A landscape with many valleys, sampled at points; each row gives a point and its height.
A ball rolls from a point to the lowest of its 2 nearest points, and stops where none of them is lower. Distance is the straight distance between rows; heights are no part of it.
J_215 (h 497): [102 156 155 107 109 124 108 139 136  98 159 138 154 135  99 126 168 125
 115 135 144 164 108 153 174 112 126 137 125]
J_967 (h 326): [122 128 156 118  92 124 126 136 103  71 134 137 111 155 135 105 122 126
 120 119 129 120 131 120 127 115 125 100 130]
J_155 (h 571): [175 107  70 122 105 110 176 132  86 128  98 117  74  81 111 134 122 130
 102 154 118 179 123 147 139 167 188 130 184]
J_512 (h 341): [131 139 111 133 124 131 150 173 125 153 127 136 105  89  91 135 148  97
  98 134 126 147  99 187 117 162 139 148 163]
J_112 (h 475): [120 153 127 121 111 137  77 169 146 126 135 125 159 126  79 127 177 116
 122 150 143 159 104 149 163 133 138 134 138]
J_176 (h 320): [101 156 149 140  90 145 151 118 119  92 155 136 117 149 115 126 164 116
  88 102 125 102 106 128  97 107 125 122  86]
J_202 (h 325): [150 101  95 181 150 135 133 133 131 117  91 183 148 102  75 123 155  93
 140  99 117 120 129 157  92 201 131 108 136]
J_417 (h 551): [132 163 135 112 103 103 117 161 133 147 141 113 101 152 147 118 133 134
 131 135  84 117 128 159 103 115 161 122 139]
J_23 (h 309): [128 124  97 152 125 135 145 157 145 133 131 142 125 117  69 134 134  97
  88 143 133 178 111 157 154 136 127 139 164]
J_485 (h 566): [143 148 129 112 112  75 140 148 158 124 133 123  90 166 127 131 138 157
 116 115  78 128 131 166  93 111 179 129 152]
J_529 (h 512): [151  97 117 161 124 171 141  94 108 133 103 133 158  98 101 150  93 107
 115  94 169 162 138 143  94 145 139 129 131]
J_103 (h 606): [140 105 112 129  92 125 131 115  97 140  94  91 117 140 159 140  84 166
 134 145 135 150 166 109 133  85 152 114 130]
J_767 (h 192): [128 133 131 104 135 125 131 118 158  83 146 159 123 153  89 109 130 135
  93 141 120 130 112  93 195 104  70 120 151]
J_367 (h 371): [117 152 119 152 143 134 148 165 136 160 167 122 118 123 106 137 131  90
 102 111 124 127 103 182  88 140 122 142 151]
J_234 (h 417): [121 141 168 121 126 122 130 107  92 102 128 156 161 120 154 162 122 147
 153 142 137  83 148  70  97  97 137 127 111]
J_975 (h 456): [146 115 130 171 134 147 134 165 149 118  90 159 144 161  53 130 138 120
 143  96 103 113 173 137  97 144 131 109 133]
J_936 (h 509): [146 106 153 107 135 111 117 152 192 116 104 114 101 150 136 101 114 178
 127 129 113 142 153 136  89 140 142 122 138]
J_118 (h 436): [143 100 120 153 114 129 148 149 134 112  80 154 115 165  64 145 121 117
 134 116 118 115 162 132  96 125 148  86 127]
J_110 (h 572): [125 158 151 122 114 115 118 130 114  63 128 135 144 146 148 148 157 152
 138 130 106 164 159 159 128 123 183 125 135]
J_573 (h 409): [129 114 122 117 123 134  95 137 141 137 102  92 108 120 177  99 123 130
 113 113 110 180 119 169 149 149 133 124 134]
J_404 (h 433): [104 139 165 124 182 160 113 151 151 124 200 139 142 126 132 118 170 142
 151 103 112  86 133 126 137 146 101 181 146]
J_117 (h 216): [107 150 153 125 191 128 134 143 143 108 116 123 130 108 160 161 138 133
 145 155 110 103 151 142 104 128 135 163 136]
J_335 (h 387): [145 143 101  96 101  99 132 116 137 170 124 129  94  89  74 137 154 119
 126 164 156 136  69 156 128 151 167 136 110]
J_692 (h 254): [114 168 114 134 116 126 147 164 154 143 156 108  89 126 101 132 168 119
  89 159 129  96 110 138 136 104 112 128  94]
J_158 (h 313): [116 116 116 106 143 115  99 141 117 141  84 107 100 126 182 118 132 115
 131 144  95 130 116 110 188 112 105 132 140]
J_428 (h 280): [123 106 111 142 146 146 132 161 120 156 135  94 163 150 134 111 122 170
 180 156 144 167 158 113 173 110 129 140 172]
J_221 (h 166): [ 93  97 159 155 104 125 148 135 148  96 130 159 106 164  92  87 148 124
  86  79 112 144 124 141  87 152 120 108  98]
J_496 (h 413): [113 142 157 117 159 173 110 131 108 136 147 125 169 137 147 133 130 140
 165 114 117  98 143 104 115 112 142 140 137]
J_309 (h 593): [112 146 125 142 145 113 111 134 126 137 157 132 145 101 120 140 154 108
 146 162 158  89 108 118 103 158 141 141 140]
J_867 (h 359): [130 138 103 107 119 105 134 124 164 170 137 126  99 109  96 123 129 117
 108 159 155 123  69 139 143 133 127 133  92]
J_885 (h 470): [115 123 146 132 124 120 153 152 180 143 147 135 123 149  87 131 139 151
 114 100 118 134 121 145  50 146 168 135 129]
J_58 (h 311): [140 142 124 120 127 130 131 133 134 108 119 145 118 147  89 138 110 100
 131 131 118 126 126 149 151 113 111 107 118]
J_150 (h 322): [117 148 113 104 131  99 116 141 145 156 147 133 114 143  91 122 160 119
 150 169 146  83 107  94 173 101 111 115  95]
J_19 (h 510): [127 126 151 140 133 156 133 185 157 154 138 124 137 151  96 119  98 125
 137 115 136 133 154 160  88 135 141 125 151]
J_401 (h 249): [125 141 112 163 110 137 147 114 107  81 136 143 134 147  62 154 169 113
  97 129 136 129 127 125 140 101 123 120 109]
J_738 (h 437): [109 139 103 121 164 149 141 124 116 161 163 102 105 149 127 135 127  86
 113 102 108 131  99 168 153 107 102 150 138]
J_320 (h 288): [102 152 123 136 112 149 128 146 143 137 171 111 112 138  95 127 162 129
  81 123 128 106  96 134 103 116 130 138  95]
J_977 (h 194): [134 144 146 148 144 170 127 118 137 112 101 159 135 118 113 156 100  90
 101  92 116 104 155 138  84 117 108 125  76]
J_600 (h 284): [107 103 122 175 130 124 141 140 148 119 116 199 147 130  69  97 165  96
 131  90 111 119 121 156  84 187 126 110 101]
J_294 (h 365): [141 135 127 114 142  86 126 111 173 125 136 140 113 143 118 120 154 123
 125  97 101 156  96 172 122 161 105 111 138]
J_50 (h 560): [159 100  75 120 101 131 167 118 105 134  97 133  89  89  93 138 126 119
  67 158 120 190 107 142 151 144 167 147 167]
J_534 (h 196): [137 112 104 132 134 148 140 101  67 110 120 116 152 135 126 198 120 147
 149 128 133 148 149  89 161  87 110 124 150]
J_405 (h 358): [ 97 139 129 115 129 108 121 114 106 151 135 138 126 124 125 141 146 121
 145 177 160 106 119  90 184 108 127 148 109]
J_535 (h 143): [133 127 123 106 115  88 122 105 123 112 125 134 119 128 164 134  71 109
 124 143 120 161 139 145 185 105 112 113 135]
J_882 (h 253): [ 92 117 138 124 186 108 123 131 136 143 113 127 124 101 139 155 145 128
 143 167 140 109 139 118 143 138 136 173 142]
J_456 (h 623): [141  98 121 126  96 130 108 127 104 146  72  87 120 119 178 120 104 181
 123 139 128 164 162  97 164  93 115 127 130]
J_838 (h 604): [127 151  99 156 148 114 125 158 125 138 158 121 144 108  83 162 162 108
 144 174 156  99 121 132 139 145 133 142 154]
J_789 (h 412): [114 124 161 106 151 122 144 157 148 142 155 122 105 165 120 116  92 136
 136 125 133  75 136 103 108 123  98 125 135]
J_634 (h 220): [127 137 107 140 130 147 134  99  85 107 144 131 144 138  92 178 138 120
 137 125 139 117 122 115 155  98 118 128 124]
J_204 (h 168): [119 128 138 113 139 119  87 119  98 137  91 133 155 128 205 118 138 135
 181 134 113 111 141  88 125 134 126 115 126]
J_282 (h 432): [119 103 125 173 177 150 125 132 118 139 124  96 168 101 186 121 118 150
 164 113 154 124 160  96 106 155 101 140 157]
J_881 (h 537): [137 117 102 155 133 110 145 139 111 133 129  88 129  98 179 112 116 141
 148 150 143 152 125 138  90 169 150 123 175]
J_301 (h 587): [122 154 164  93 116 104 126 129  95  77 120 132 138 135 177 144 151 167
 155 155  93 129 161 130 146 122 179 138 134]
J_667 (h 354): [157  83 101 178 127 133 148 139 123 104  57 166 144 108  74 113 141 116
 134 120 134 144 162 138 115 189 135 104 154]
J_75 (h 380): [135 173 134  94 125 152 157 145 126 123 178 144 126 134 109 120 200 154
 165 135 102  56 117 110 184 119  86 141 132]
J_619 (h 316): [100 142 157 138 159 147  98 134 152 127 130 143 147  73 110 149 132 123
 120 150 159  91 153 113 143 146 108 167  97]
J_500 (h 410): [159 144  90 119  86 104 144 120 115 164 125 146  85 111  90 121 130  83
 120 136 144 126  77 170  98 156 161 109 116]
J_928 (h 643): [152 105 126 144  98 156 110 129 125 123  70  67 109 137 176 100 116 190
 116 119 107 161 168 119 126 111 121 121 114]
J_618 (h 626): [158  86 111 153 148 152 141 114 161 142 116 119 137 118 102 112 110 136
 139  87 146 150 133 131  65 177 135 122 148]
J_771 (h 382): [108 179 137 111 165 101 151 114 157 102 153 146 125  93 134 150 170 129
 132 167 152 107 132 140 153 110 109 145  80]
J_901 (h 431): [122 135 174  97  96 149 106 142 135 142 119 129 138 143 162 106  78 128
 119 115 115 123 139 123  82 108 157 122  76]
J_38 (h 248): [117 151 132 130 138  80 149  92 123 133 161 129 105 126 188 132  94  96
 120 139 114  96 120 142  77 139 169 141 127]
J_875 (h 279): [124 135 107 153 116 143 149 135 143 119 142 147 135 125  54 143 171 115
  78 137 136 160 112 143 161 116 116 143 124]
J_737 (h 565): [162 111 142 149 118 164 102 115 116 128 106  98 176 124 157 111 112 184
 164 113 155 162 162  94 113 121 107 108 116]
J_522 (h 208): [114 110 150 106 128 144 115  95 132 114 130 103 135 142 149 126 155 197
 138 110 129 126 126  89 130 115 118 136 137]
J_985 (h 343): [132 152 145 120 131 119 154 150 136 105 151 150 111 171  84 130 139 120
 116 135 113 114 129 142 145  99  96 118 127]
J_334 (h 240): [110 123 151 112 123 124 128 146 132  86 132 146 139 137 105 105 111 122
  99 146 135 138 141 101 173 103  75 129 161]
J_303 (h 66): [135 131 104  98 122  92 136 101 128 121 132 148 121 154 125 131  88  98
 124 142 118 172  99 148 194 103 110 106 147]
J_376 (h 550): [126 120 129  96  96  71 119 129 137 152 162 101 104 159 143 103 112 153
 140 141 115 155 128 148 165 113 163 128 158]
J_28 (h 468): [134 121 154 103  83 137  99 118 129 160 105 119 155 120 190  99  83 156
 142 131 142 151 156 130  95 119 191 130  87]
J_264 (h 479): [146 110 107 149  97 111 140 109 128 116 118  83 103 161 181  76  98 163
 110 116 118 183 135 140 155 122 111 104 153]
J_666 (h 250): [133 165 153  89 141 109 119 111 134 108 162 155 131 159 166 107 134 127
 166 113  93 112 108 161 116 124 127 108 123]
J_310 (h 511): [109  97 175 135 147 124 122 117  71 195 125 155 161 131 161 129 105 124
 183 109 168  94 161  52 146 112 117 148 103]
J_718 (h 480): [142 133 136 141 118 159 136 134 157 136 114 152 148 120  96 148 102 102
 109 123 134 126 142 129  38 146 182 128  91]
J_362 (h 454): [144 133 102 138  97 123 103 158 142 142 122 130 135 121  53 115 174 115
 121 132 142 155  87 151 126 153 144 116 129]
J_533 (h 394): [125 120 142 102 110 124 127 101 130 150 121 126 113 131 160 113  70 124
 113 112 122 100 124 109  77 107 144 119  78]
J_651 (h 660): [157 103 113 135 115 162 112 133 148 154  73  74 116 136 150  93  95 175
 134 127 128 151 145 120 113 132 114 112 121]
J_238 (h 144): [122 155 173 124 151 136 142 111 124  90 121 149 125 120 148 161  87 100
 117 119 120 118 160 156 107  98 116 132  89]
J_106 (h 486): [101  86 158 123 139 125 137 107 107 179 123 119 141 129 168 120  97 146
 163 122 160  98 146  67 117 101 116 139 111]
J_457 (h 520): [144 129  76 127 132 167 111 125  94 166  96 127 122  73  84 155 112  88
 106 150 154 142  97 123 164 147 121 147 138]
J_269 (h 360): [123  99 116 138  94 173 116 130 129 140 113  83 120 123 140 100 139 147
  85 102 124 203 118 165 142 129 151 136 136]
J_611 (h 398): [139 154 132 134 130 176 125 158 121 122 196 139 135 152  80 124 190 148
 134 101 103  55 111 102 158 113  89 135 129]
J_447 (h 344): [123 138 163 125 158 157  87 142 163 115 135 138 131  96 105 132 148 138
 118 116 139  66 143  93 137 137  96 159  86]
J_566 (h 523): [111 154 149  95 117 108 119 149 121 156 124 117 101 152 188  99 149 137
 145 141  75  91 112 137 124 111 169 136 117]
J_557 (h 182): [128 149 160  63 121 123 114  91 112 121 141 155 133 149 185 104 125 145
 177 114  91 105 106 118 133 123 144 122 103]
J_588 (h 342): [128 114 104 139 174 127 115 122 125 115 142 117 159 129 131 139 146 136
 160 119 131 142 130 121 136 142 113 121 178]
J_820 (h 535): [124 110 134 148 141 137  85 117  98 183 133 140 165 101 136 144 105 120
 164 106 154  67 143  63 137 111 115 142 101]
J_29 (h 386): [111 132 160 126 157 147 123 140 101 156 138 146 150 137 139 130 151 125
 193 126 119  55 148  78 157 123 132 154 132]
J_945 (h 292): [153 127 110 125  92 140 145 150 111 145  87 128 105 100 116 132  67  81
 110 149 138 128 133 162 105 134 151 116 123]
J_603 (h 430): [145 128  97 133  85 102 114 130 122 154 134 125 115 133 107 119 145 112
 125 129 137 151  74 159 111 147 165  97 138]
J_740 (h 525): [126 109 116 152 123  99 132 115  98 138 114  97 124  95 205 123  92 133
 143 149 142 132 139 114  93 147 147 120 147]
J_464 (h 357): [126 169 145 103 179 108 156 139 165  96 155 160 120  98 132 123 168 130
 159 157 129  79 151 103 168 136  71 138  88]
J_956 (h 428): [147  88 123 128 135 124 147 131 182 159 151 153 127 115  18 120 111 118
 125 103 158 129 116 150 116 160 139 136 150]
J_507 (h 200): [109 163 102 120 110  98 133 144 118 152 136 105  93 117 135 137 143 107
 114 184 120 106 108 143 156 110 142 142  99]
J_623 (h 440): [127 130 132 144 117  73 158 134 178 146 155 170 120 129  90 113 136 127
 110  90 121 146  85 170  52 168 154 127 123]
J_791 (h 438): [144 117 117 121 158 107 134 140 186 156 143 142 111 114  63 138 131 124
 127 126 138 123 111 141 108 155 119 138 133]
J_531 (h 539): [132 110 142 125 109 108 135 159 166 123 109 116  89 177 113 104 142 166
  99  97  91 155 133 155 100 121 139 122 149]
J_891 (h 567): [110 130 166 112 117 160  86 167 140 131 141 122 167 137 141  88 126 133
 139 115 155 156 131 149 130 134 131 127 136]
J_554 (h 388): [167 115 110 136 100 118 142 117 109 118  98 109 107 180 144 134  88 128
 146 110 106 150 157 147 105 102 164  72 128]
J_625 (h 183): [125 144 157 131 173 160 153 127 120  97 126 140 146 132 150 182 116 119
 128 112 103 114 171 143 107 106 121 155 126]
J_671 (h 547): [145 131  70 135  94 122 144 103 117 124  96 136  90  90  96 144 127 109
  51 170 124 176 100 132 172 134 146 142 128]
J_905 (h 346): [113 171 160 112  69 149 148 106  96  67 167 148 126 157 140 112 186 136
 102 114  98 116  97 136 119 112 141 129  89]
J_668 (h 483): [117 110 139 171 116 146 142 198 141 113 107 143 136 158  94 104 132 121
 114 110 117 135 154 152  77 149 128 103 141]
J_232 (h 324): [153 119  84 117 112 110 148 124 107 160  93 115 104 117 134 153  72  94
 144 159 134 141 135 144 135 123 147 119 138]
J_471 (h 252): [115 111 133  93 115 148 110  97 125 114 128 112 128 142 119 134 155 158
 110 129 127 154 104 103 179 102 130 142 134]
J_984 (h 457): [121 109 157 122 155 116 127 114 167  98 120 131 139  91 145 137 110 121
 110 123 154 148 138 144 106 159 119 145 140]
J_962 (h 546): [126 158 141 115  94  96 123 114 120  83 146 148 120 149 148 125 147 117
 111 114 101 172 133 190 150 126 172 131 116]
J_978 (h 245): [112 121 148 106 133 126 105 146  94 152  92 100 118 144 199 108 136 146
 159 138  96 114 148 106 169 115 134 141 133]
J_420 (h 490): [101 152 153 103 142 112  98 165 134 151 142 126 125 153 170  93 175 147
 160 123  79 105 108 135 126 138 129 130 146]
J_741 (h 495): [135 126 164  98  93 119 103 113 147 120 127 129 149 123 149 117 113 154
 136 138 150 177 143 148 110 130 193 128 115]
J_256 (h 414): [157 106 104 152 108 124 149 118 111 114  69 137 114 152 112 145 105 111
 139 110 107 128 152 136  86 128 161  83 130]
J_373 (h 379): [121 112 144 118 135  83 152 157 160 109 157 140 103 162 103 122 111 137
 122 136 130 106 126 122 108 123  90 109 148]
J_705 (h 295): [119 119 134 129 121  65 151  97 124 123 122 114  93 105 169 144  82 116
 106 158 150  93 140 127  93 128 158 138 128]
J_572 (h 315): [128 134 113 105 119  86 124 129 172 138 120 123  79 130 108 118 139 127
  97 151 105 124  90 148 149 121 106 122 108]
J_648 (h 404): [117 156 123 137 169 117 150 143 126 165 177 117 121 145 136 135 128  91
 134 108 114 102  95 159 108 121 101 139 138]
J_13 (h 481): [131  93 156 122 165 115 127 137 187 104 129 131 130 122 127 125 115 166
 132 123 147 151 148 125 106 156 127 131 154]
J_66 (h 505): [130 139  89 133 121 147 117 118  89 175 129 117 129  99 115 140 102  76
 119 149 158 107  94 133 163 132 111 121 121]
J_702 (h 289): [119 106 111 116 125 164 114 121 137 135 116 114 126 150  78 135 136 134
  80 127 118 146 119 109 173  86 113 144 136]
J_237 (h 453): [101  98 164  96 157 116 137 133 140 165 127 125 109 137 165 100  89 134
 148 124 134  98 138  86 128 119 105 127 119]
J_493 (h 522): [119 121 146  97 113 100 123 103 142 157 152 110 136 153 167 110 135 166
 155 129 130 156 118 142 125 124 184 137 134]
J_923 (h 592): [166 104 105 145  79 127 145  96 106 141 100  90 133 155 145 119  80 177
 168 137 167 168 156 120 129  98 144  96 123]
J_379 (h 367): [116 152 173 105  79 166 135 124 100  63 148 154 140 162 139 101 178 156
 115  93 111 107  96 116 106 126 110 120 120]
J_444 (h 501): [109 129 150 137 137 101 138  96  86 143 122 106 132 108 239 133 111 135
 136 139 110 121 159 106 110 128 160 156 131]
J_163 (h 408): [117  93 129 148 164 149  84 121 116 143  99 101 160  93 180 127 136 149
 162 127 143 133 147  95 149 157  86 138 160]
J_94 (h 285): [ 91 132 162 129 190 121 139 112 142 137 125 147 131  80 133 143 148 136
 133 146 148  87 157 102 160 131 115 194 104]
J_832 (h 529): [151  98 117 174 127 182 138  97 123 140  90  92 159 106 146 127 112 143
 130  82 144 187 146 153  99 139 132 136 125]
J_752 (h 477): [111 131 164 138 145 122 143 110  79 148 127 126 170 120 252 106 115 140
 167 123 112 120 156  76 101 119 135 146 128]
J_147 (h 383): [115 136 133 114 143  96 136  83 140 114 143 149 143 115 105 146 148 138
 141 163 163 102 119  86 182 110 104 148 112]
J_915 (h 485): [129 133  81 138 136 131 135 109  83 163 130 128 147 126 132 153  84  74
 150 150 140 132 117 123 183 110 108 107 149]
J_446 (h 519): [128 182 142 132 111 116 126 135 120  89 163 155 127 146 118 123 171 103
 116 118 112 157 106 174 148 119 124 119 100]
J_476 (h 579): [168 116 119 162  99 139 128 124 107 136 102  98 156 146 148 110  87 175
 169 129 162 152 156  88 102 115 122  84 113]
J_299 (h 375): [120 125 148 137 151 147 115 131 166 103 169 131 125 121  83 127 147 128
 104 106 135  92 130 102 162 130  79 153 102]
J_579 (h 406): [131 121 126 132 138  97 125 119 191 132 139 154 121 136  76 125 157 128
 120  91 124 142  93 152  93 167 112 129 121]
J_526 (h 458): [ 96 155 152 105 173 129 120 139 140 136 174 140 128 136 151 112 194 144
 147 112  92  89  98 126 136 142  92 165 139]
J_165 (h 381): [166  83 110 155 128 113 138 131 138 105  88 145 159 123  74 131  98 125
 140 122 161 149 158 115 114 163 120  95 153]
J_643 (h 609): [132  92 123 138 132 164 121 134 150 169 143 103 137 117 133  86 106 137
 124  95 156 160 115 140  86 163 130 134 145]
J_17 (h 515): [135 124 111 125  78  79 126 116 123 128 152  84  91 158 165  84 112 165
 111 130 108 167 162 143 159 122 152 112 165]
J_7 (h 590): [118 107 142 141 135 168 104 148 152 153 144  89 167 117 140  95 103 151
 139 112 162 165 141 134 129 146 109 137 140]
J_472 (h 361): [119 161 137 104 146 148 126 138 110 136 155 162 140 141 101 137 171 134
 170 138 118  73 133 112 178 113 111 147 114]
J_116 (h 467): [127 133 108 115 138 128 165 114 120 147 144 120  87 183 116 151 121 112
 121 117  86 132 110 152 150  81 111 123 145]
J_884 (h 575): [107 148 139 127 148 122 106 131 124 137 125 147 152  88 162 149 114 100
 135 154 141  98 123 108  82 153 144 134 100]
J_605 (h 427): [108 142 156 127 157  98 124 130 160  93 153 133 133 111 124 128 147 114
 109 140 148 133 119 148 125 154 102 140 132]
J_844 (h 401): [124 154 160 121 168  97 132 101 174 100 144 153 143  98 132 156 149 131
 133 146 150 108 129 131 104 146 114 156  91]
J_918 (h 556): [120 112 138 149 149 153  84 120 117 156 125 123 167  88 146 149 105 117
 146 117 148  90 144  84  88 145 128 144 121]
J_352 (h 329): [130 176 140 110 139  98 129 153 154 106 149 149 113 130 119 109 179 125
 129 146 109  86 119 121 167 137  59 114  95]
J_268 (h 287): [121 111 145 137  96 129 137 145 106  84 110 120 128 147 124 120 108 131
 102 131 142 147 149 113 153 101 101  98 150]
J_168 (h 296): [129 179 153  94 133 103 144 139 142  99 157 172 120 142 148 110 150 123
 154 143 103  80 108 141 135 128  96 113 103]
J_349 (h 521): [132 116  93 143 144 121 133 147 107 127 105 107 123  99 151 135 122 104
 127 149 136 138 116 150 116 164 130 109 173]
J_720 (h 263): [142 137 133 118 162 162 117 115 144 130 138 154 140 128  90 157 106 110
 141 105 128  98 146 127 167  92  87 150  94]
J_148 (h 372): [104  98 125 131 162 118  92 106 132 123 129 111 152 113 150 123 155 142
 153 130 144 122 121  97 136 159 109 131 160]
J_733 (h 228): [106 111 147 170 118 135 121 140 160 104 128 178 125 145  84  91 149 116
  98  82 125 110 115 114  69 179 115 112  72]
J_781 (h 407): [112 119 147 139 171 140 110 146 151 128 176 119 140 130  97 121 149 133
 120 109 128 102 135 127 144 129  96 157 151]
J_807 (h 189): [127 124 117 131 136 114 152 107 140 152 156 131 123 123 162 127  75  90
 119 113 127 110 108 139  62 152 148 108 124]
J_426 (h 496): [149 119 131 157 129 162 128 118 134 147 136 161 170  89  79 155  96  90
 123  94 160 123 142 146  70 159 164 134 112]
J_156 (h 405): [115 140 154 102 137 111 137  84 107  91 134 154 143 122 137 166 130 130
 149 144 160  95 133  92 134  98 119 137 102]
J_993 (h 403): [167  88  98 142 135 123 145 118 143 144 114 155 127 104  38 138 105 110
 129 127 161 139 136 120 126 155 137 124 164]
J_821 (h 435): [114 122 162 120 135 188 129 133  96 115 179 127 162 147 125 118 131 148
 154  96 135  82 138  91 135 108 116 140 141]
J_142 (h 366): [141 128 175  98  71 158 130 116  97  59 112 150 125 147 174  96 133 149
 110  90 100 115 135 117 119 123 123 105 120]
J_46 (h 418): [135 121 140 127 136 179 107 144 121 120 195 132 139 137 106 115 152 150
 141  90 117  43 126  72 172 128  95 153 136]
J_788 (h 373): [147 165  82 145 110 153 118 111 130 138 128 136 122 102  77 149 164  87
  95 138 150 117  97 127 168 108  93 109  73]
J_769 (h 98): [130 137 146  99 118 105  89  85  99 117 106 143 154 115 194 126 128 129
 158 119 104 113 118  96 112 123 149 110 100]
J_735 (h 286): [101 133 135 104 108 105  97 122 110 105 107 139 130 112 158 119 115 135
  99 182 128 175 130 116 211  90 125 141 139]
J_341 (h 353): [175 116  93 137 109 109 154 133 109 146 100  95 107 144 147 127  56 120
 153 143 126 146 159 156 126 119 146  92 155]
J_242 (h 218): [128  98 114 126 167 152 147 111  87 135 108 101 144 138 139 180 122 174
 172 128 118 134 172  90 152  91 130 151 153]
J_699 (h 466): [128 146 164 123 124 146 126 119 151 111 125 156 166 113 124 148 112 122
 103 129 130 116 142 101  51 120 163 135  88]
J_22 (h 312): [131 123 102 143 164 129 133 150 119 149 157  93 156 159 127 133 144 154
 163 131 132 175 128 135 158 116 125 124 200]
J_987 (h 455): [108 121 149 152 162 141 135 132  92 133 135 114 170 109 212 122 118 154
 164 114 126 107 164  68  84 124 108 137 145]
J_806 (h 472): [148 116  80 137 104 136 120 101  78 151 126 103 120 114 160 141 115 105
 141 111 135 173  94 173 147 155 166 117 157]
J_223 (h 247): [139 110 113 148 153 164 139 133 120 121 116  96 153 137 136 153 111 175
 158 126 140 178 184 118 164  94 118 139 163]
J_825 (h 310): [145 133 133 118 141 112 114 101 144 105 148 146 150 156 137 108 128  99
 151  89 119 141  97 147  99 145 118  99 120]
J_313 (h 136): [126 136  97 113 123 109 134 106 146 112 140 163 126 130 104 125 118 110
  94 160 135 152  91 109 190  93 103 113 125]
J_357 (h 448): [120 133 142 137 120 129 126 109 128  82 118 141 140 124  97 159 140 126
 120 145 143 113 141 117  88 123 160 130 124]
J_839 (h 230): [136 135 143 134 150 172 139 101 138 109 128 152 126 127  92 166 118 111
 113  89 119  82 151 122 121 106  86 140  84]
J_951 (h 503): [147 121  63 163 130 118 151 132  89 109 102 121 118 117 127 144 126  90
 121 123 110 169 122 156 136 168 134 102 176]
J_904 (h 488): [154 131  76 155 112 126 148 109  66 125 108 135 108  89 142 134 134  78
 121 115 129 159  93 167 113 177 163 108 157]
J_32 (h 345): [124 119 134 100 112  82 127  94 132 147 113 113  80 124 181 126  86 140
 119 139 113  86 138 113 104 119 172 133 104]
J_137 (h 327): [123 110 104 121 105 166 125 146 123 155 118  87 119 157 112 134 140 140
  96 122 118 182 110 143 159  98 152 142 141]
J_971 (h 347): [142 160 115 117 120 144 111 125 129 123 127 144 118 138 109 144 133  92
 133 135 142  96 116 124 159 111  93  96  74]
J_907 (h 549): [158  96 132 160 119 164 121  86 117 128  98  96 166 116 168 129 114 183
 130  78 149 182 148 107 111 113  88 132 113]
J_903 (h 246): [120 171  75 131 132 105 154 149 114 157 137 114  90 126 121 154 158 112
 118 202 115 110 116 112 186  96 120 124 110]
J_527 (h 101): [111 107 146 136 111 129 132 128 154  90 110 125 101 139 100 112 154 143
  78 104 119 125 120 124  77 144 135 122 110]
J_503 (h 447): [146 106  86 155 100 128 113 144 124 115  96  78  98 136 165  94 134 143
 113 122 106 179 122 134 138 146 117 107 156]
J_342 (h 452): [136 127  96 119  97 118 115 102 116 138 119 109 105 112 134 139 147 122
 113 126 124 157  96 163 127 147 175 136 133]
J_132 (h 463): [117 146  85 130 150 138 136 137  90 145 132 109 114 138 151 158 111  80
 128 138 109 141 113 150 170 112 113 127 145]
J_212 (h 221): [127 125 107 122 107  98 116 116 113  92 103 117 117 105 162 134  89 126
  86 158 119 184 137 136 189 128 129 133 161]
J_672 (h 540): [128 138 164 139 110 168 109 185 142 129 115 127 152 135 140  97  92 115
 120 116 136 153 150 175 103 134 147 116 121]
J_190 (h 251): [135 124 118 129 121 124 124 143 129 154 103 128 103 127 140 124  72  90
 122 124 132 111 113 156  87 146 123  98 116]
J_235 (h 159): [111  89 152 126 122 150 115 121 143 103 128 102 123 145 125 110 153 179
  96 102 129 122 121  90  82 132 126 123 135]
J_900 (h 370): [116 125 110 104 160 112  99 120 155 132  97 106  90 111 141 127 151 121
 109 149  97 123 106 129 159 143  98 143 124]
J_51 (h 533): [140 140  60 130 122 137 147 117 109 151 116 141 115  85 110 147 107  91
  75 187 140 153  88 136 180 126 133 141 134]
J_598 (h 283): [124 178  79 132 136 119 137 161 137 159 150 126 119 120  90 135 173 108
 134 181 134  89 124 101 193  82  97 118 104]
J_458 (h 434): [132 111 147 135 112 119 125 121 108  99 116 125 157 127 134 156 121 154
 134 152 164 111 152  95  74 111 163 109 137]

For each start below, name the point where the ball stops.
J_651 => J_507
J_740 => J_534
J_17 => J_527
J_19 => J_807
J_881 => J_572
J_66 => J_534
J_928 => J_507
J_566 => J_238
J_493 => J_807

Call two points neighbours if one is among the 2 nearest of the other. Go from one point of each pair to the other, from neighbour to neighbour, staying as low as possible. Name the highest point that can't be avoided.
J_534, J_527 => J_881
J_303, J_572 => J_618
J_527, J_572 => J_791
J_769, J_572 => J_900
J_303, J_507 => J_379
